Points, in no order, along strands that fork, close into loops and pass close to each other.
(in the rows, 100 means zero)
Two points are linked if the straight distance between their rows is under 86.6. Some points are linked to none.
gol: [115 136  96  66  85  90  94  81  91  86  94 117 114 118  75  91  82 107
 127 111 126 105 111 120  88  87  81 107 102  39  78]
Roz: [127 155 107 125 133 117 105  72 103 113  98 105 116 108  76 108  92  97
  81  69 115 108  79  88  96  85  64  81  95  59 121]
dova: [113 126 115  88 102  88  54 107 105  93 109 101  66 103  94 120 108 124
 113 131  80 120  69 109  93 135  93 125 102  88  92]
Malo: [100  98 112  96 104 101  70 106 113 118 111 114 109 112 118 100  97 108
 114 129  80  86 101  91 122 112 121 129  97 169 104]
Revu: [131  69 117 128 132 110  94 134 106  85  77  95  99  90 120  97 130 110
  62  62  66  97 113  89 112 100 125  98 112 131  94]
nufe: [113 136 120 100 105  83  39 113 108  80 117  85  70 124 105  96 105 129
 106 110  80 127  88 120 116 113 104 129 114 114 100]
zigi: [105 102  88  75  68  79 104  95 110  61 105 100  63  96  95 100 108  83
 124 100 110 101 114 107  88 104  94 121 118  47  73]
baga: [108  88  92  93 116 110 120  90  94 121  81 129 147  94  88 118  87 103
 104 113  90  94 103 103  92  98  95  81  77 103 100]
goge: [115  89 105 139 138 120 123  95  83  93  81  92 146  97  97  89  97  98
  68  63 104  89 111  96 117  75  98  80  91 110 125]
movu: [ 99 105  98 105  89  99 112 105  85  79 103 109 133 101 117  62  85 109
  99  58 105  83 135 107 121  62 106  80 112  95  93]
Tunog: [103  53  79 103 110 107 120 118  85 104  90 105 121  73 111 109 102  75
  89 111  87  75 106  88  88 102 120  86  94 148 114]
div: [119 160 102  98 111  99 108  58  90  99 111 116 120 123  72 103  83 107
 110  92 120  99  92  99  93  88  75 106 100  46 101]
benib: [105 146 117 115 118  91  67  82  76 107  96  92  82 129  71 113 104 112
  90 125 112 118  45 122 103 117  67 130 108  96 122]
Labis: [115 128  77  69  88  84  78 111  79  52  78  87 101 114  76  86  89  79
 110 115 136 117 120 135  83  81  80 113 104  42  96]
duz: [107 103  69  73  80  84  61 102  87  65 110 104  82 107 118  98  92  95
 140 116 104  97 123 102  79  87 113 114 119 114  83]
pugu: [111 110  78  90  85  94 102 105  82  72  99 124 107 100 114  80  84  86
 119  75 115  72 144  95  92  64 105  87 130  79  80]
kupan: [ 50  96 108 118 108 105 130 100  99 122  87  72  77 107  74 120  91  84
  67 116 134 122  56 103  91 129  67  98  65  83 120]
Rimed: [ 89  70  89 117 112 109 114 117  99 104 104  85  74  67 113 116 121  67
  76 113  90  82  95  83  72 127 118  96  86 135 118]
bukag: [110  91 126 110 107 101  96  73  88  83  76  88 121 146  76 113 105 126
  91  98 109  92  64 122 143  95  85 141 102 109 106]
Fen: [ 98  84 109  98 110 108 114  94 128 148  84 132 142  95  94 113  78 125
  98 111  67 106  98  91 114 102 105  82  82 122  95]
kevup: [105 101  99 135 145 125 125  86  92 112  79  94 131  94  79 122  99  87
  69  93 105  92  88  84 101 100  81  77  77 103 126]
fepem: [115 129  94  91 108  91  62 106 102 119 112 120 120 100 104  99  85 116
 123 143  82 111 100 109  99 120 120 101  93 141 106]
fipon: [102  93  76  71  76  98 106  77  90 118 117 145 124  87 119  93  80 110
 139  94  97  78 116  85  89  87 109  77 107  98  72]
pobul: [ 70 127 127 146 108  93  88  70  88 130 127  89  99 155 106  87  95  89
  89 114 124 100  80 103 128  87  95 110  97 140 131]
led: [102 103 111  85  81  88  70 122 114 101 107  99 103 104 113  61  91 130
 115  84  79 127 119 123 119  91 115  89 110 111  86]
kan: [ 67  91  90 123 107 101 110 120 109 135 119  90  96  81 107 111  93  64
  93 133 102  92 106  81  86 109 114  81  84 146 135]
vupi: [129 117 129  94 106  99  98 110 132  96  78 111  79  95  98  96 116 110
  89  80  82 117 109  98 102 101  90 100 118  40  78]
gare: [115  88 109  72  88  84  74 102  96  67  76  98  83 123  77 120 106 121
 111 126  95 120  76 127 105 121  91 129  99  72  84]
Ked: [118  86  94  64  89 103 114 113  96  92  66 111 112  87  87  90 103  91
 103  95 112  99 128 110  76  90  93  79 104  57  75]
dula: [ 96  92  67  79  80  85  88 128  80  91 106  92 117  82 115  71  81  89
 118 106  97 105 128 121  88  85 119  82 102 126 107]
molon: [ 65  68 133 114  97 102 119 109 135 132  90  86  77 107  98 126 111 114
  79 112  89 121  60  97 118 129  99 117  82 112 100]
taf: [135  79 113 116 127 117 107 104  94  84  88 117 105  92 117 118 122 102
  84  70  75  63 114  69 107  99 111 107 109 123  87]
nov: [ 92  89 123 120 112 114 130  95 127 124  80  95 102 100  91 112 106 126
  74  80  87 118  76  92 117 107  85  93  85  89 104]
pim: [ 98  99  95  77  77  95 116  89 108  98 108 110  78  83  89 116 108 101
 117 110  95 106  98  98  69 118  91 102  92  50  83]
mevo: [100  95  87  99  83 102 130  94  99  95 121 116  84  73 119  90 114  84
 105  61  94  80 123  59  88  89 107  81 117  86  78]
Puz: [112 112  97  62  75  99  90  74 111 124 112 147 103 102 104 103  96 127
 149 110  94  95 111  89  86 108 109  92 107  80  54]
gupor: [110 114 118 130 105  98 111  74  93  66 104  93 102 125  96  95 106 103
  93  72 108  80 104  97 132  80  89 124 121  82 103]
pirut: [116 163 112 112 113  95  66  97 108 122 112  90 114 117 105  65  86 129
  99  82  92 140  89 124 117  86  93  95 107 110 123]
zomob: [ 73  88  81  93  71  89 113 119  88  86 118  64 103  82 100  62  88  89
  99  99 114 116 115 135  96  88 107  95  91  98 124]
zilo: [110 109 101 115 112 104 105  91  78  91  87  88 148 116  84  83  91 105
  84  81 114 102  97 124 124  72  85  97  96  99 121]
sunaf: [134 114 122 113 124  99  62 120 110  96  85  93  89 114 106 103 109 128
  85  85  72 131  87 114 118 103 102 106 115 102 105]
Goli: [ 75 115  93 123 115 100 102 125 110 134 110  84 119  85 101  85  83  89
  83 109  94 122 108 107 110  89 112  83  86 137 142]
pize: [ 59 104 116 132  96 105 121  61  87 111 130  85  99 136 100  92  93  79
  98 107 137  78  98  99 120  88  91 100  85 116 123]
fefi: [ 57 103  97 107  74  99 125  82  90  99 130  74 119 105  93  68  86  94
 105  97 132  98 109 123 117  78  95 100  92 100 122]
tegi: [133 102  98  99 121 103  78 115  91  82  94 112  90 102 107 121 113  98
 104 100  83  87 112  91  85 105 112 104 107 107  94]
Duped: [ 97 129  79  74  71  88  92  64  81  86 123 109 108 107  91  91  77 110
 148 124 123  94 109 112  85  96  94 114  97  77  95]
vap: [ 79  55 119 127 109 107 137 100 104  99  80  70 120 110 100  96 113 109
  64  89 106  97  79 108 139  93 115 112  94 126 111]
Goti: [ 77 133 111 107  95  81  77  86  89 109 115  79  94 129  81  88  96 114
 102 124 112 121  68 133 114 110  82 122 100 111 121]
veru: [ 57  61 119 135 106 114 145 102 118 123  98  85  97 105 109 110 106  89
  73  96 108  87  93  79 116 105 108  93  82 136 108]
ros: [118 152 105 126 134 108  81  92  89 116 105  97  91 104  83 119 100 102
  80 101  98 115  67 100  83 107  76  98  99  81 126]
Zired: [ 75  61  86  90  66 101 140 100 106 101 120  92 100  74 117  76 106 101
 103  70  94  98 112  91 106  91 109  84 107 110  92]
Vepuf: [ 86 107 125 131 110 119 127  83 134 131 117 100  79  98 103 123 109 117
  91  69  84  95  95  67 108 111  85  91  92  91  95]
Mub: [100 139  97 135 133 111 111  81  84  88 115  88  83  93  76 126 112  77
  84 100 125  85  86  86  77 109  81 100  94  65 126]
fot: [ 82 116 130 154 127 112  98 102 102 122 117  78  76 126 114 105 111  83
  69  99 108 104  82  91 115 105 101 101  94 136 132]
mubez: [ 52  53  83 100  59  90 123 107  97 104 132  71  86  83 138  73 110  79
 105  88 118  87 113  95 112  90 118  97 114 142 105]
Rozes: [119 100  86  67  95 111 129 103  85  89  70 129 133  84  97  85  86  76
 107  85 130  66 143  94  77  67  93  69 119  59  74]
tilup: [117  71 111 119 124 107 107 106  97  71  81  88  73  89  96 121 135  99
  66 100  94  88  82  82  94 128 100 127  96  91  99]
Suv: [119  78  85  72  95  97 117 114 101  86  69 109  82  68  85 109 119  79
  97 109 105 101 105  97  58 122  93  90 102  40  74]
tubif: [ 94 134 120 105  91  97  95  88 113 111 112  86 108 114  92  66  88 131
  93  72  97 135  88 120 125  84  85 100 102  76 108]
bot: [104 122 101 114 107 101 125  74  81  66 100  85 125 112  76  78  88  87
  86  73 137  88 110 109 115  71  77 105 100  56 121]
Vof: [119 133 104 101 116 100  72 125 112 137  89  99 134  97  98  67  79 117
  86  97  83 150  96 126 114  90 100  78  91 111 122]
lag: [ 75 136 100  83  74  85  95  63  95 109 122  94 113 126  77  82  80 120
 127 130 121 117  83 129 110 105  80 113  88  90 106]
fube: [123 109 121  74  86  88  82 125 136  85  82 118  72 105 104  83 114 109
 107  83  82 111 128 102 111  93  99  96 143  66  49]
numug: [ 97 117  74  84  82  80  80 129  80  58 100  68  92  98  94  68  93  86
 102  97 119 123 123 137  87  82 103  98 101  69 111]
tamu: [ 74  80  64  91  62  91  95 100  81  85 143  89  82  79 147  74 102  78
 120  77 111  77 119  82 107  74 115  99 125 137  99]
nugu: [111  96  67  57  91  94  60  96  84  87 111 117  85  93 120 127  91  91
 143 133  97  85  95  89  59 117 123 124 104 136  91]
Firok: [ 97  87  97  75  88 104 101  81 118 136 110 129 104  90  99 127  98 111
 130 141  80  92  87  86  85 127 107 105  83 122  87]
sokev: [101  92  76  76  71  95  87  93  90  91 136 119  76  83 137  95 109  86
 127  75  93  79 113  64  99  88 117 104 131 114  70]
zovom: [122 107  67  85 112  96  58 146  70  76  81  92 109  96 106  87  95  82
 109 111 101 108 136 125  70  86 120  75 105 112 104]
masik: [ 76 103 116 121  85  95 106  94 111  92 139  75  49  94 111  98 131  95
  93  88 104  89 100  95 107 112  98 123 110  88 100]
mame: [ 73  81 124 106 102 101 110 101 130 149  85 104 115 109  85 118  91 112
  89 137  83 117  71  95 127 113 101 106  80 129 114]
nane: [ 84 103 115 102  99 117  99  66 115 140 132 125  88 114 108 131 103 102
 117 130  99  75  85  77  99 125 102 125  82 127  93]
lifos: [ 97 110  88 108 105 104 122 112 110 104 120 100  78  64 104  93 112  85
  89  72  95 106 117  85  66 102 100  74  98  70 102]
vogof: [103  92 101 111 116  93  81 144 110 126  89  93 128  88 107  80  94 106
  83 108  69 132 103 117 119  95 125  87  96 141 126]
kuvu: [111 119 114 109 105 113 115  97 107 113 104 142 125  93 129  76  94 117
  98  47  92  72 137  80 118  62 102  66 120  85  79]
fumi: [117  74  70  76  95  92 100 124  84  82  87  96  67  62  99 121 122  71
  99 115  92  99  97  93  45 125 111  94 100  81  94]
ponis: [ 49 123 101 107  89  96 109  89 125 162 122 100  86 107  88 112  80  97
 112 137 112 116  84  88 104 124  91  92  68 107 111]
Kudod: [116  90 102  47  69  91  79 105 115  90  83 132  83 111 103  99 100 112
 136 105  91  99 121  92  92 101 108  92 134  80  38]
Zubeg: [ 72  56 105  96  94  97 135 115 110 100  78  60 119 101  87  82 103 119
  75  96 108 126  71 132 132  93 112 105  85  98 112]
Volo: [ 70 108 113 125 112 122 125  81 121 138 125 109  74  98  99 142  94  91
 105 100 106  78  90  62  91 125  89  90  77 104  94]
Giz: [121  58 100 101 109  88  92 121 101  37  60  82  70 105  87 106 127 100
  77  99 102 103  92 105 108 118  96 138 109  67  81]
Ser: [119  46  77  81 101  92  94 136  88  64  67  87  88  79 105 112 121  82
  93 106  88 100 105 102  76 116 119  98  99 112  90]
vadu: [153 133 120  95 128 104  57 122 113 100  58 102  91 109  93 100 112 113
  89  94  89 129  93 114 106  99  81  91 119  56  89]
Sufez: [130 133  78  91 114  95  59 113  83  83 103 120 101 109 111 101  90 100
 129 111 100  93 130  98  77  89 118  92 114 102  86]
bosik: [130  55  87  96 121 106  92 151  87  73  64  98 106  88 112  98 118  90
  83  84  80  96 124  98  93  93 128  80 110 128  86]
ripal: [ 81  66  72  73  75 102 142  81  88 101  95  96 115  75  80 115  86  83
 112 123 117  93  98 106  68 109  92  90  72  80 106]
sib: [ 81  37  69  79  80 100 136  90  86 101  87  94 112  69 101 121  96  69
 107 127 108  76  96  86  68 116 107  93  88 129 111]
verid: [ 59  66 101 124  93 122 149  73 105 122 121 107 103  98 111 114  91  73
 100  94 123  57 107  65 105  94  99  80  85 132 102]
Mez: [ 91 103  97 113 110 109 118 118 113 119 107  93 114  71 104  90  93  98
  86  77  83 119 114 100  91  95 100  68  84  99 115]
bom: [106 110 132 116 117 104  78 106 101  89 106  86  53 105  99 128 129 109
  78 111  91 100  70  96 103 131  89 136 102  96 108]
feba: [ 93  80 119  93  95  94  87 104 115 113  93  96 115 114  97 104  94 123
  98 125  82 110  82 114 131 111 110 126  96 139 104]
tiraz: [ 80  69  84  94  77 114 135  66  96 118 119 128 116  85 118 112  89  96
 120  92 104  57 101  72  98  88  99  88  97 123  84]
gunov: [122 108  88  84 108 104  75 101 110 129 115 145 111  89 120 118  93 105
 130 121  69  86 105  77  76 116 125  96  99 139  81]
Fer: [111  72  88  76  92  92  69 114  92  33  78  84  69 114  89 126 111  97
 103 124 105 102  89 114  91 114  98 145 102  95  91]
kofem: [137 107 128 116 120 106  90  83  96  67  68 100 112 135  90 106 110 121
  88  72  97 100  89 105 142  87  85 129 121  79  97]

A tip is a point with one link. Name the tips that can be reached along the links from each point below, in the order of the rows.
Puz | Zubeg
mubez | tubif, ripal
Revu | zigi, Mub, fot, nugu, kuvu
Fen | baga
kofem | bukag, kevup

A fork is a point with three links, a tip a point with one. Leave the first point through the second and follow the links. Name the first fork or tip that comes.
molon; nov | mame
vadu; vupi | Zubeg
veru; verid | dova
